Points, in no order, along strands that fork and pass close to each other.
Two points are linked if the straight distance between their rows is under 9.84. Some points are linked to none.
kolu: [-0.64 -2.07 -3.00 -1.45 -3.19 -1.05  0.45 -4.43  0.78  1.11 -0.89 -0.04
 -2.34 -2.05 -4.30 -0.46 -2.47 -2.73  2.12 -0.52 -1.81  0.61 -3.66 -0.08
 -0.10  0.07 -1.37 -0.85 -1.04  1.03]
Laf: [ 2.85  0.11 -3.58 -2.42  0.43 -0.12  2.35 -4.57  0.29  2.82  0.13 -0.28
  2.39 -1.13 -3.67 -0.13 -1.20 -1.09  3.31  2.57 -0.50 -1.41 -0.37 -1.38
 -0.75 -3.89  0.46 -2.42  3.74  1.99]
Fofib: [-3.06  0.87  0.13  2.05 -1.64  1.30 -0.59 -2.43 -3.39 -1.82  0.22 -0.40
 -2.18 -3.57  2.90  0.71 -0.82 -1.95 -0.29 -1.63  1.70  0.80  2.61 -1.58
  3.48  0.33 -0.72 -1.08 -4.33 -3.83]
vugav: [-0.22 -0.89 -1.32 -2.57 -4.35 -0.35  0.57 -3.76  0.31 -1.25 -2.38  1.45
 -1.61 -1.70 -3.97 -0.13 -3.23 -2.19  2.03 -1.49 -1.30  2.43 -3.83 -1.04
 -3.39 -2.34 -1.74 -1.12  3.30  1.14]
dul: [ 0.55 -0.37 -0.47  1.46 -4.17  2.63 -2.70  4.14  4.11 -1.12  2.75  0.10
  1.45  1.50 -3.58 -1.10 -1.10  1.11 -0.97  1.35 -2.46  0.90 -1.90  0.38
 -1.04  0.99 -0.68  2.72 -3.12 -2.53]
zatof: [-4.47  0.74  2.99  1.25  3.72 -1.73  3.15 -1.51 -2.80  0.85 -3.17  1.92
  1.31  3.13  0.55  2.16  1.01  0.53  6.16 -0.63  0.89  0.41  2.46 -1.26
  1.28 -0.40 -0.34 -1.16  0.83 -2.98]
ropab: [ 4.07 -2.41 -1.78  2.56 -3.58  2.13 -3.77  1.78  4.68 -0.30  1.41 -0.10
  3.04  1.31 -4.21 -2.82  0.79 -0.71 -2.62 -0.66 -1.91 -1.21 -3.02  0.93
 -2.72  2.01  0.03  1.26 -0.77 -2.65]
noruf: [ 0.56  1.12  0.90 -2.80 -7.46  0.10  0.42 -1.98 -0.71 -2.57  0.16  1.84
 -0.64 -2.18 -4.56  0.81 -3.09 -1.55 -0.69 -1.53 -0.82  0.78 -2.37  0.34
 -2.91 -2.84 -2.00 -1.38  2.79  0.62]
vib: [-1.03 -1.01  2.29  0.82  7.43  0.76 -0.60  1.17 -1.84  1.06  0.08 -2.51
  2.94  0.90  1.89 -0.41  2.58  1.96  2.97  1.82  0.30  2.71  3.27  1.96
  0.34 -1.22  0.02 -0.56  1.09 -0.93]
vot: [-3.62 -1.67  3.79  0.28 -1.16 -1.23 -0.08 -2.55 -2.18 -0.92 -2.86  4.13
 -0.76 -1.79 -1.26  1.09  2.25 -1.05  2.30 -3.95 -0.12 -2.95  0.15  3.85
  1.59 -0.08 -0.35  1.29  1.02 -0.79]
gef: [ 0.57 -1.30  4.55  1.76  0.87 -3.62  2.71 -0.31 -0.77  1.27 -1.87  3.39
  0.64 -0.02 -1.60  1.79  2.42 -0.17  3.00 -2.32 -0.53 -0.70 -1.73  2.25
  0.17 -0.55  0.34  1.09 -0.19  0.17]
febid: [-3.44 -1.54 -0.36 -3.40 -3.15 -2.33  1.28 -1.56 -1.48 -2.81 -2.26  0.45
 -4.18 -1.20 -0.49  0.51 -0.41 -0.22 -2.30 -2.33 -0.54 -2.57 -0.71  1.59
 -0.31 -0.05  0.53  0.04  1.70  3.91]
keko: [ 0.21  0.05  1.36  0.64  2.41  2.36 -0.77  2.37 -0.80  1.21  3.19 -3.97
  2.46  0.56 -0.36  0.46  1.51  1.55  0.97  2.95 -1.53  4.75  1.33  1.61
  1.08 -2.76  0.41 -0.90 -0.18 -0.64]
Nimid: [ 1.65 -1.77  1.62  0.27  6.21 -3.10 -0.43 -1.88 -1.75  0.88 -1.94 -0.07
  1.58 -2.99  0.65  0.15  1.94  1.77  1.14  0.18 -0.06 -2.31  1.42  3.60
 -0.93  0.77  0.06  2.61 -0.52  3.03]
zirof: [ 0.03 -0.71  0.57  0.92  5.34 -2.45 -0.39  1.47  3.64  2.17 -2.21  0.42
  2.15  4.10 -1.13 -1.18  1.48  2.66  2.09  1.53  3.50 -2.49  0.99 -2.01
 -2.33  1.73  2.96  2.99 -0.58  1.42]
fanog: [-3.20  3.10 -0.89 -1.20 -6.06 -0.81 -0.65 -0.03 -0.80 -3.89  4.53  2.67
 -0.75 -0.60 -3.64  0.48 -2.30 -1.50 -1.89 -0.25  2.43  1.75 -0.93 -2.45
 -1.64  0.59 -2.63 -3.90 -0.97 -3.39]
riv: [ 1.10 -2.04 -0.91  3.84 -0.45 -0.14 -4.75  3.62  3.33 -1.05  2.47 -1.28
  1.01  1.93 -0.84 -2.80  0.93 -0.46 -3.79 -1.31  2.47 -1.72  0.59 -3.41
 -1.57  3.64  2.38 -0.51 -2.37 -3.70]
dekud: [-2.03  0.26  1.44 -2.90 -6.34  1.90  1.37 -4.54 -4.77 -1.13 -0.08 -1.76
 -2.12 -2.32  0.60  0.84 -2.22  0.29  1.15 -2.05 -4.07  0.22 -3.17  3.09
  0.71 -2.52 -3.33 -0.48  2.70 -1.50]
mon: [ 1.72 -2.12 -2.40 -0.39  4.22 -2.77 -1.27 -2.04 -0.85  0.26 -1.48 -1.58
 -0.69 -2.34  0.81 -1.62  0.39  0.76 -2.36 -0.96  0.76 -4.45  0.97  1.64
  1.00  2.42  0.48  2.17 -1.74  3.76]
Savu: [ 3.26 -2.84 -2.33  1.16 -2.68  1.97 -0.82  0.44  5.33  1.80  1.26 -1.13
  1.54  4.47 -1.55 -3.75  2.52 -0.09 -0.97 -2.01 -1.80 -2.57 -2.82  0.04
 -2.67  1.78  5.02  0.88 -1.52 -3.00]
Giba: [ 2.05  1.39  3.16  1.68  0.43  4.36 -3.24  3.66  0.53 -1.92  2.45  0.36
  3.44 -1.00 -1.55  0.13  2.12  2.30 -2.98  2.57  0.26  0.82  1.71  3.59
 -1.63 -1.15 -2.30  3.93 -0.14  0.75]
kog: [-0.27  2.17 -0.66 -0.88  6.60 -0.55  1.19 -1.27 -2.84  0.63 -1.13 -2.56
  2.76  1.88  2.88  2.43  1.71  0.44  2.67  2.85 -1.43  2.76  4.51  0.71
  3.61 -0.40 -1.35 -1.15  2.12 -0.72]
Divu: [ 2.26  0.19 -3.73 -2.95 -0.98 -1.07  2.99 -5.35  1.10  3.59  0.95 -1.30
  1.80  1.00 -2.64 -1.50 -0.62 -1.40  1.96  1.25 -0.26 -4.37  1.35 -1.47
 -1.21 -1.56  0.61 -3.24  1.25  1.54]
zes: [-0.53  1.48  3.10  1.59  0.08  4.49 -1.65  3.55  1.09 -0.80 -0.06  1.35
  1.58 -0.58  0.18  1.32  1.98  2.26 -0.17  0.56 -0.94  2.24  0.99  2.34
  0.38 -0.74 -1.39  4.84 -0.34 -0.10]
lesan: [ 0.85 -2.12 -0.35 -0.81  5.91 -0.91 -1.11  1.15  3.05  2.33 -0.38 -2.41
  2.67  4.01  0.45 -4.02  1.39  4.45 -0.52  2.00  3.28 -1.76  1.90 -0.87
 -3.36  2.15  2.73  0.76 -0.98  0.70]
vume: [-1.42  1.09  2.19  2.96  1.12 -2.18  3.03 -4.42 -3.76  0.71 -0.96  2.55
 -1.16 -2.87  2.23  5.82 -0.42 -2.07  3.69  0.12  1.94 -4.55 -0.68 -0.79
  0.48  0.81 -1.51  0.76 -0.47 -1.45]
luf: [-1.64  0.42  0.13 -0.61  0.96 -4.26  1.46 -2.67 -0.59 -0.34 -4.15  2.52
 -2.88 -0.11  1.99  1.92 -3.19 -0.99  0.13 -1.50  2.51 -4.67  0.92 -3.88
 -0.63  3.26 -0.16 -0.07 -0.10  1.95]
duve: [-3.91  0.02  1.41  3.72  0.67 -0.71 -3.20 -1.02 -2.95 -2.46 -0.52  1.98
 -0.80 -3.58  0.55  0.37  0.77 -0.40 -1.09 -3.21  2.47 -0.06  3.73 -1.01
  2.54  2.20 -0.72 -0.60 -2.42 -4.38]
zar: [ 0.50 -1.10  1.39  2.17  2.89 -0.79 -0.47  4.60  0.27 -0.38  3.38 -2.31
 -0.10  2.58 -1.93 -2.70 -0.26 -1.58 -1.35  1.47  2.48  0.21  3.26 -0.94
 -0.17 -0.99 -0.02 -2.90 -1.71 -1.02]
kor: [ 1.20 -3.44 -0.57 -1.23  2.71 -0.25 -2.15  1.96  3.14  2.08  2.33 -4.84
  2.31  4.47 -2.48 -5.27  1.30  3.30 -0.61  2.09  2.12 -0.34  0.49 -0.61
 -3.39  0.05  3.21 -0.47 -1.37 -0.53]
katet: [-3.98  2.48  1.11 -2.62 -5.64 -0.32  1.00  1.92 -0.35 -4.23  3.77  1.86
 -2.09 -0.53  0.40 -0.78 -2.88 -0.97  0.35  0.77 -0.40  4.30 -2.64  0.64
 -2.97 -0.36 -1.31 -3.19  0.58 -4.39]
tuno: [-1.73  2.55 -1.43 -0.32  4.96 -0.97  2.43  0.19 -0.69  1.31 -0.50 -1.73
  0.94  1.05  3.12  2.97 -1.91  0.29  2.46  3.15 -0.12  0.56  3.73 -2.15
  1.99  1.60 -0.12 -0.92 -0.26  0.96]
kub: [ 4.21  0.70 -1.49  1.29 -3.00  2.83 -1.27 -1.57  2.95  2.50  2.03  1.19
  3.55 -1.75 -4.37  0.31 -1.97 -0.34 -0.14  2.20 -1.23  1.08 -2.70  1.20
 -0.62 -0.95 -4.78  3.08 -1.14  1.10]
Vos: [-1.78 -2.09  1.20  3.00  3.38 -1.26 -3.30 -0.30 -2.06 -2.49  0.42 -1.23
  0.36 -2.87 -0.37 -1.13  0.70  0.01 -2.79 -0.86  1.98 -1.26  4.51  0.69
  0.99  1.98  0.94 -0.45 -3.02 -0.69]
lupi: [ 0.96 -1.64  0.35 -1.10  2.27 -1.09 -0.64  2.32  1.87  1.59  3.23 -3.40
 -0.13  2.00 -4.21 -4.09  0.01  0.00 -0.35  1.92  3.05 -1.99  3.34 -0.51
 -0.75 -2.38  1.99 -1.90 -1.12  0.04]
led: [-2.66  2.44  2.05  0.65 -2.01  3.78  0.33  1.44 -1.05 -0.63 -2.59  4.13
  0.00  0.45  3.82  2.54  1.80 -0.33  2.76 -2.83 -0.60  3.28 -3.84  3.13
  1.03  0.34 -3.86  3.46  1.97 -2.49]
Reg: [-1.73  1.96  2.53 -2.80 -1.59  3.91  1.27 -1.82 -4.60  0.23 -1.76 -0.65
  0.67  0.13  1.21  1.45  1.52  1.39  0.90 -0.94 -1.60  3.05  0.62  0.40
  2.56 -4.37  0.69 -1.85  5.64  0.03]
Vuduv: [ 4.22  1.08 -1.14  1.41 -2.42  4.63 -0.75 -0.27  3.20  1.11  0.61  2.65
  2.45 -0.83 -4.80 -0.05 -0.75 -1.96  1.50  2.43 -0.68  2.89 -2.70 -0.84
 -1.50 -3.04 -3.28  1.20  1.72  0.32]
Pives: [-3.60  2.64  2.08  1.37 -1.21 -3.48  1.06 -4.54 -3.06 -1.60 -0.88  2.89
 -3.31 -3.22  4.02  5.07 -1.98 -0.91  2.89 -1.52  3.54 -0.86 -0.55 -3.38
 -0.96  0.66 -1.01  0.58 -0.80 -2.69]
zod: [ 3.66 -0.32 -1.19 -1.23  3.42 -0.10  2.11 -1.93 -3.59  2.03 -0.37 -2.53
 -0.60 -1.93  3.38  0.62 -0.09  0.55 -0.75 -0.39 -3.39  0.61  1.15  2.61
  3.07 -1.44 -2.14 -0.87  1.61  1.56]
pumom: [ 2.64  0.56 -1.97 -0.05  0.26  2.08 -0.96  3.10  3.17  2.76  2.07 -2.51
  2.97  2.05 -0.72  0.00  0.77  1.47  0.11  2.53 -2.81  2.99 -1.31 -0.34
  0.27 -2.22  1.36  1.24  0.57 -0.17]
fotu: [-1.81  1.76  2.56 -0.19 -1.47  2.59 -0.23  0.28 -0.64  0.51 -2.30  1.10
 -1.88 -0.81  2.91  4.76  0.58 -0.35  1.91 -1.13 -1.03  2.57 -2.89  2.43
  2.14  2.28 -3.59  4.48  1.26  0.35]
ruguz: [-1.00  2.91  0.84  3.04  3.41 -0.12  0.28 -2.99 -1.81  0.45  1.98  2.15
  0.31 -4.05  1.90  5.48  0.67 -2.03  1.57  2.32  3.38 -1.82  1.05 -0.91
  1.63  1.10 -1.22  2.81 -2.87  0.64]
Romur: [-0.27 -0.94 -2.87 -0.86  1.02 -0.40  0.85  0.16  3.58  3.65 -1.54 -1.91
  0.99  4.50  2.85 -1.60  0.72  1.90 -0.34 -1.67 -0.11 -0.87 -0.97 -2.86
  0.63  3.54  3.09  2.36 -2.03  1.16]
Koneb: [ 2.87  0.66 -4.23 -2.48  3.61 -1.08 -2.21 -0.86  0.79  4.11  2.75 -3.11
  2.51 -1.28  2.64  1.67 -0.10  2.48  0.34  2.69 -0.87  0.15 -0.48  0.34
  0.89  0.43 -0.13  0.56 -2.34  1.83]
Mupe: [-3.35 -0.10  2.20 -3.71 -5.59  1.48  0.71 -1.60 -2.42 -2.13 -0.97  0.17
 -3.16 -1.20  1.98 -0.64 -1.25  0.35 -0.36 -3.59 -3.22  3.38 -3.43  3.52
  0.49 -1.21 -2.69 -0.69  2.32 -1.89]
pimo: [-3.66 -2.36 -0.23 -2.00  1.40 -0.05  2.37 -3.44 -4.43 -0.62 -3.01 -3.42
 -1.52 -0.46  2.20  1.00  2.01  1.34  3.58  0.03 -2.17 -1.48  2.63  1.15
  4.31 -0.17  0.76  0.36  1.12 -0.83]
repil: [ 0.11  0.80 -0.58 -3.83  1.66 -0.21  2.21 -1.97 -1.26  0.93 -2.92 -0.95
 -0.37  0.62 -0.13  2.80  0.78  1.98 -1.05  0.60 -0.90 -0.61  0.55 -0.58
  1.23 -2.56  1.91  0.79  4.56  4.61]
zuvin: [-1.45 -2.28  1.98  0.62  1.02  0.65 -2.35  0.99 -1.07 -1.22  0.60 -2.25
  0.75 -1.73 -1.88 -2.19  2.06  1.35 -2.97 -0.30 -0.85  0.29  1.97  3.23
  0.64  0.13  0.61  0.15 -1.75  1.60]
Kig: [ 0.81 -0.93  1.71  1.55  4.11 -3.39  1.04  1.12  2.58  1.63 -1.97  3.09
  0.87  2.05 -2.48 -1.32  0.81  0.10  0.45 -0.62  2.90 -4.04  0.64 -0.92
 -1.86  2.12  1.75  2.02 -0.85  2.28]
Vaf: [-2.28  2.09  1.38  0.22 -0.62  0.70  2.50  0.69 -3.07 -3.34  1.18  0.94
 -0.99 -0.25  1.18  1.24  0.35 -2.62 -0.08  0.93  1.66 -2.31  4.99  0.56
 -0.11 -3.28 -0.25 -2.93  3.73  1.45]
Muko: [ 3.25 -3.47  2.20  3.88  4.42 -0.75 -1.41  4.09  2.21 -1.44 -2.65 -0.08
  1.22  1.77  0.69 -2.03  2.14  2.01 -0.55  1.18 -0.31 -0.24 -0.39  1.28
 -3.73  0.67  1.66  2.15  1.58  0.58]
poz: [-3.00  0.62 -0.62 -0.02 -2.72  0.45  0.00 -1.46 -1.86 -0.85  1.38 -0.94
 -3.00 -2.33  1.83  1.52 -2.40 -1.66  0.56 -0.81 -0.97  0.52 -0.46 -0.48
  2.26  1.18 -1.61 -1.46 -2.91 -0.76]
getu: [-3.74  2.02  0.25 -1.05  0.22 -3.98  1.36 -1.33 -0.80 -1.24 -2.38  2.19
 -3.59 -0.37  4.32  2.70 -3.81  0.15  1.33 -0.89  2.72 -0.16  0.65 -4.61
 -2.12  2.90  0.70 -0.58 -0.58 -0.54]
siter: [-1.41  1.61 -2.41  1.42 -4.50 -1.18 -0.23 -2.02 -1.93 -2.69  3.54  2.20
 -0.85 -2.09 -3.66  0.60 -3.36 -4.90  0.49  0.73  1.13  0.96 -0.64 -2.50
 -1.26  0.18 -2.73 -4.46 -1.28 -2.18]
zurob: [ 1.13 -0.09 -1.90  0.92 -2.68  0.38 -0.59  0.25  2.99  1.73  2.84  0.25
  1.69  0.32 -2.12 -1.28 -0.93 -3.23 -0.09  0.61  1.24 -1.31 -0.64 -2.12
  0.15  0.36  0.36 -2.26 -1.91  0.38]
tikek: [ 2.45 -1.79 -3.11 -0.49  0.20  1.49  1.94 -0.42  3.83  3.83 -0.79 -2.41
  1.74  5.93  1.48 -3.60  3.52  1.57 -0.82 -2.30 -1.56 -1.60 -1.30 -1.09
 -1.51  3.94  5.10  1.87 -1.67 -0.51]
per: [ 3.66 -0.19 -2.35 -1.53  1.13  0.94  0.31  3.16  2.78  1.91 -1.01 -1.94
  2.09  4.70 -0.62 -0.72  1.97  2.31 -1.55  1.17 -2.00  2.45 -1.06 -1.64
  1.47 -2.20  2.99  0.33  3.69  0.95]
pativ: [ 2.65  1.12 -4.20 -0.44  2.78 -1.03 -1.24 -1.67  0.08  2.91  3.88 -1.66
  2.10 -2.95  2.03  0.41 -1.37 -0.12 -1.18  2.70  1.84 -2.46  1.45 -1.25
  0.96  0.53  0.14 -1.51 -3.95  1.33]
nol: [-3.40  0.57  3.55 -1.65 -2.99 -1.73  0.63 -3.02 -2.28 -2.91 -2.41  3.34
 -2.89 -2.34  0.85  2.61  0.79 -0.38  0.93 -2.72  0.51 -1.79 -1.43  3.62
 -0.83  0.16 -0.99  1.61  3.23  0.94]
dez: [ 3.41 -0.36  1.64  0.56  0.62  2.28 -3.89  2.44  0.37 -1.65  1.19 -0.06
  2.41 -2.49 -2.39 -1.58  1.72  1.89 -5.16  0.85  0.52 -0.40  1.37  3.73
 -1.84 -0.71 -0.66  1.23  0.88  2.56]
nafip: [-3.05  0.49 -1.07 -3.41 -2.11 -2.97  2.19  0.39 -0.07 -0.89 -0.86 -0.72
 -2.53  1.91  2.91 -0.11 -3.64  0.05  1.08 -0.42  0.07  0.15 -0.06 -3.40
 -1.24  0.45  1.65 -2.83  0.95  1.11]
zenot: [-1.31  0.22 -2.01 -1.53 -3.28 -1.03  0.05 -2.74  0.58  1.63  1.11 -2.10
 -3.02 -1.99 -1.47  0.78 -3.15 -1.04  0.84  0.32 -2.05  1.06 -3.87 -1.02
  2.66  1.47 -1.21 -0.62 -2.59  0.73]
Laket: [ 2.09 -0.35  0.58  0.89  5.67 -0.86  1.96 -2.99 -3.81  1.54 -2.41 -0.30
 -0.26 -2.62  3.31  1.79  1.75 -0.51  2.61 -0.22 -0.92 -2.14  1.37  3.29
  1.78  0.23 -1.76  1.46  0.90  1.13]
ves: [-1.96 -0.06 -2.20 -3.71 -3.76 -4.52  1.58 -0.97  0.86 -0.58 -0.16  0.82
 -2.94  1.55  2.13 -2.48 -4.02 -0.06 -0.65 -2.27  0.80 -0.28 -3.26 -3.00
 -3.24  1.99  2.17 -3.75 -0.57 -1.73]
nulaz: [ 0.17  1.03 -1.74  0.32 -4.17 -1.00 -1.46  5.48  2.97 -4.00  2.54  3.61
 -2.80  1.20 -0.06 -1.53 -0.60 -1.74 -2.55 -1.21  0.96  0.53 -1.68 -1.20
 -1.29  2.04  1.01 -2.38 -0.13 -3.77]
Donap: [ 3.27  0.66 -4.01  0.42  0.69 -0.42 -1.10 -2.13 -0.80  0.83  4.78 -0.84
  2.80 -4.59 -2.03 -0.11  0.24 -1.52  0.07  4.17  0.09 -1.63  1.34  1.18
 -0.20 -1.48 -1.49 -1.69 -3.33  0.76]
bused: [ 1.05  0.88 -0.71 -2.38 -2.34  2.49  2.17 -3.42 -1.69  0.52  2.27 -2.09
  1.16 -2.92 -3.97  2.61 -0.49  0.14  2.21  3.36 -2.28  0.87  0.47 -0.32
  1.09 -4.49  0.00 -2.31  2.92  0.98]
pas: [-1.58  2.08 -0.40 -1.46 -5.03  0.31  0.22  5.09  2.27 -4.64  1.71  3.64
 -2.42  0.72  2.84  0.18 -1.42 -1.02 -1.67 -0.10 -0.21  1.46 -2.92 -0.79
 -2.27  1.37 -0.81 -0.96  0.94 -2.64]
mut: [-0.57 -0.59  0.20 -2.45 -2.83 -2.83  2.81  2.64  0.18 -0.95 -0.65 -0.63
 -2.68  3.91 -1.04 -2.37 -1.88 -0.01  1.02 -0.07 -1.07  2.78 -1.04 -2.06
 -2.33 -2.82  1.64 -4.44  3.08 -0.10]
suvas: [ 0.14 -0.40 -0.39 -1.68  1.35  0.61  1.07 -1.11 -1.71  1.14  2.58 -3.52
  1.61 -0.78 -2.07 -0.06  0.67  1.48  1.72  3.46 -2.39  1.70  3.18  1.71
  2.17 -3.84  0.92 -2.07  0.91  0.25]
bira: [-3.04 -1.22  0.76  0.11  0.42 -2.20 -3.02  3.24  2.35 -2.14 -0.50  1.17
 -2.95  1.58 -2.99 -1.52  1.65  0.73 -1.83 -1.46  4.46 -1.10  2.24 -1.45
 -0.20  1.66  3.13  0.87 -1.49  0.35]
fiviz: [-3.71  3.31  1.86  3.64  1.30  2.09  0.42 -0.76 -2.74 -1.23  2.09  4.61
  0.60 -1.34  1.98  2.96  2.77 -3.65  1.07  1.59  3.90 -0.47  1.56 -0.50
 -0.02 -0.02 -2.16  0.54 -2.19 -0.73]
mezef: [ 3.30 -1.98 -0.06  0.35  2.23  0.90 -0.52  4.17  2.36 -0.35 -3.34 -0.23
 -0.39  3.64  0.02 -1.15  2.74  2.71 -1.73 -0.25 -1.74  0.96 -1.51 -0.75
 -0.77 -1.59  4.41  3.49  3.16  1.72]
lutaz: [ 3.27 -1.21 -1.57  3.15  1.94 -0.14 -3.50  0.36  3.09  1.61  1.01 -1.28
  3.15  1.14  3.01 -2.31  0.36  0.99 -4.20 -0.77  3.48 -2.27  0.61 -3.22
 -1.85  4.00  1.97 -0.85 -3.63 -1.33]
sev: [-0.59  2.39  3.70 -3.09 -1.43  5.07  0.02 -2.16 -3.79 -0.01 -2.76  0.62
  0.02 -0.31  0.42  3.30  1.06  3.23 -0.70 -2.09 -1.33  3.30 -1.64  1.34
  2.88 -2.70  0.69  1.60  5.06  1.60]
kovaz: [ 4.31  0.09 -0.76  1.22 -1.66  3.74 -0.14  2.38  1.70  1.33  0.66 -0.03
  1.91  1.51 -4.74 -0.02  0.17 -0.48  1.35  2.23 -2.08  5.06 -3.17 -1.52
 -0.63 -4.45 -0.05  0.64  1.88 -1.30]
luvan: [-1.10  0.66 -3.33 -1.28  3.80 -1.87  1.30  0.25  1.58  2.35 -1.68 -2.91
  0.77  4.02  1.94  0.34 -0.89  1.48  0.48  1.14 -0.93  2.18  0.48 -3.47
  2.93  2.77  1.43  0.26 -1.07  0.85]
depu: [ 2.82  1.33 -2.44 -0.19 -1.24  1.94 -2.02 -1.94  1.32  1.51  4.36 -0.90
  3.40 -3.16 -3.18  0.42 -1.39 -0.79 -1.39  2.18 -1.20 -0.79 -1.60  2.39
  0.02 -0.09 -3.58  1.95 -3.29  1.01]
gitak: [ 4.51 -0.12 -1.80 -0.77  0.81  0.66  0.23 -1.01 -0.55  2.60 -0.71 -2.87
 -1.09 -1.91  1.80  0.19 -0.80  0.32 -2.10 -0.99 -3.48  1.35 -2.96  2.52
  2.79 -1.04 -2.07  0.53  1.23  2.89]
tos: [-1.86  1.34  0.73 -0.73  0.30  2.98 -1.13  0.79  1.25  0.75  0.29 -1.08
  0.61 -0.70  0.67  3.48  0.29  1.66  0.23  1.11 -2.40  2.86 -0.84  1.99
  2.87  1.26 -1.64  4.46 -0.82  1.41]
Naka: [ 3.23 -1.22 -0.74 -0.24 -2.63  0.83 -0.90  1.39  1.68  1.08 -1.85 -0.11
 -1.63 -0.93  0.52 -0.81 -0.02 -0.62 -3.42 -2.08 -2.50  0.07 -3.40  1.74
  1.64  0.12 -0.66  1.61  0.19  3.00]
zabol: [ 1.88 -1.62  2.78  1.62  2.68 -5.05  3.10  0.61  0.79  2.25 -3.85  3.58
  1.05  1.33 -2.10  0.91  1.29  0.08  1.51 -0.72 -0.35 -2.11 -1.88  0.47
 -0.88  0.52  1.46  2.30 -0.29  2.12]
Fugo: [ 2.18 -0.18 -0.36  3.85  2.47 -0.30 -2.38  1.66  1.96  0.39  0.21  0.33
  1.21 -1.03  3.83 -0.49 -0.26 -1.48 -2.23 -0.16  1.78 -1.15 -0.50 -1.12
 -0.30  3.41 -0.18  1.34 -2.84  1.23]
muto: [ 0.55  0.09 -2.19 -0.72  4.52 -2.86  1.38 -2.21 -0.74  1.50 -3.66 -0.56
 -1.90 -0.42  1.52 -1.63 -2.15  1.01 -1.46 -0.74  1.79 -5.48  2.66 -2.71
  1.40  2.85  0.35  0.42 -2.64  1.87]
molaf: [ 0.66 -2.02  1.15  1.82 -0.32 -0.71  1.17  4.45 -0.33 -2.48 -2.09  1.47
 -2.27  1.84  0.99 -3.91  1.24 -1.22 -1.35 -2.01 -1.58  1.95  0.79  1.60
 -0.01 -0.13  0.82 -1.39  1.09  0.09]
vekot: [-3.25 -0.27  4.05  5.94  3.90  1.91 -2.85  0.71 -0.47 -0.37  0.20  0.92
  1.13 -1.64  2.51  0.79  1.53  0.31  2.66  0.35  2.14  3.02  0.54  0.13
 -0.53  1.40 -0.34  2.21 -3.67 -3.27]
daf: [-1.53 -0.31  3.36 -1.92 -2.02  1.17  2.24  0.05 -2.65 -2.25 -1.36  0.45
 -1.82  0.18  0.57 -0.56  0.49 -0.04 -0.18 -0.88 -0.10 -0.20  2.94  0.97
  0.28 -4.45  1.19 -2.36  4.75  0.99]
tura: [ 0.81 -0.05 -4.31 -2.43  1.01 -1.22  2.86 -4.08  0.66  3.23 -1.39 -2.72
 -0.07  1.73 -0.29 -1.80 -1.95  0.80 -0.44 -0.08  0.90 -4.49  2.11 -2.82
  0.97  1.72  1.32 -1.85 -2.45  0.84]
Vises: [ 2.65 -2.00  1.16  5.12  3.09  0.54 -2.27  3.70  1.32 -1.88 -0.20  0.30
  1.15 -0.30  3.37 -0.12  0.62 -0.79 -0.86  1.45 -0.37 -0.21 -0.50  1.23
 -2.81  2.61  0.69  2.14 -0.70  0.00]
Lupur: [-0.01 -1.76  2.10 -0.44 -0.61 -0.51  2.91  1.88 -2.35 -0.94 -2.22 -0.75
 -2.84  1.73 -0.34 -2.91 -0.35 -0.61 -0.62 -1.50 -2.06  1.58  2.53  1.01
  0.52 -3.62  1.38 -3.78  1.74  0.56]
lomul: [ 2.47 -0.21  0.69 -2.43 -5.76  1.47  0.56  1.85  0.67 -1.51 -1.72  1.53
 -2.76 -0.17 -0.31 -0.52 -0.97  0.87 -3.56 -2.29 -2.63  1.81 -4.07  0.86
  0.56 -0.22 -0.42  1.16  1.80  2.40]
lete: [-0.90  1.73  0.64  2.42 -0.13 -0.42  0.60  2.82 -1.51 -2.83  2.68  1.01
 -1.64  0.30  0.23 -0.73  0.62 -3.58 -1.53  0.36  2.73 -1.15  4.64 -0.62
  0.80 -0.82 -0.76 -3.61  0.05  0.16]
dotu: [ 0.31  0.43 -1.77  1.71 -3.45  0.74 -3.32  6.40  4.15 -2.16  3.39  1.28
 -1.55  2.64 -0.97 -1.07  0.91 -1.13 -3.02 -1.40  3.33 -1.38  0.48 -3.50
 -1.13  2.12  1.58 -0.93 -1.14 -4.88]
biv: [-4.32  1.22  1.47 -0.82 -3.70  2.86  0.08  0.71 -1.35 -1.23 -0.88  2.36
 -1.11 -0.02  4.02 -1.38 -0.29 -0.13  1.55 -3.20 -1.45  2.99 -1.75  3.52
  1.78 -0.79 -2.95 -0.88  0.48 -3.70]

A fork is a point with three links, a tip a point with one. Leave the first point through the second and follow the links. Name the first fork or tip that comes.
Naka, gitak: muto
pativ, Donap: pumom
duve, Vos: dekud
vot, gef: daf
riv, dotu: siter
Vaf, lete: febid

A fork is a point with three links. Follow the links from the first point to the second and name the forks in between, in order.
kog, ves: keko > muto > getu > nafip
nulaz, bused: pumom > keko
per, zod: pumom > keko > muto
luvan, dotu: keko > pumom
ves, ruguz: nafip > getu
Divu, Pives: muto > getu
Kig, Pives: daf > Lupur > nafip > getu
Reg, zirof: daf
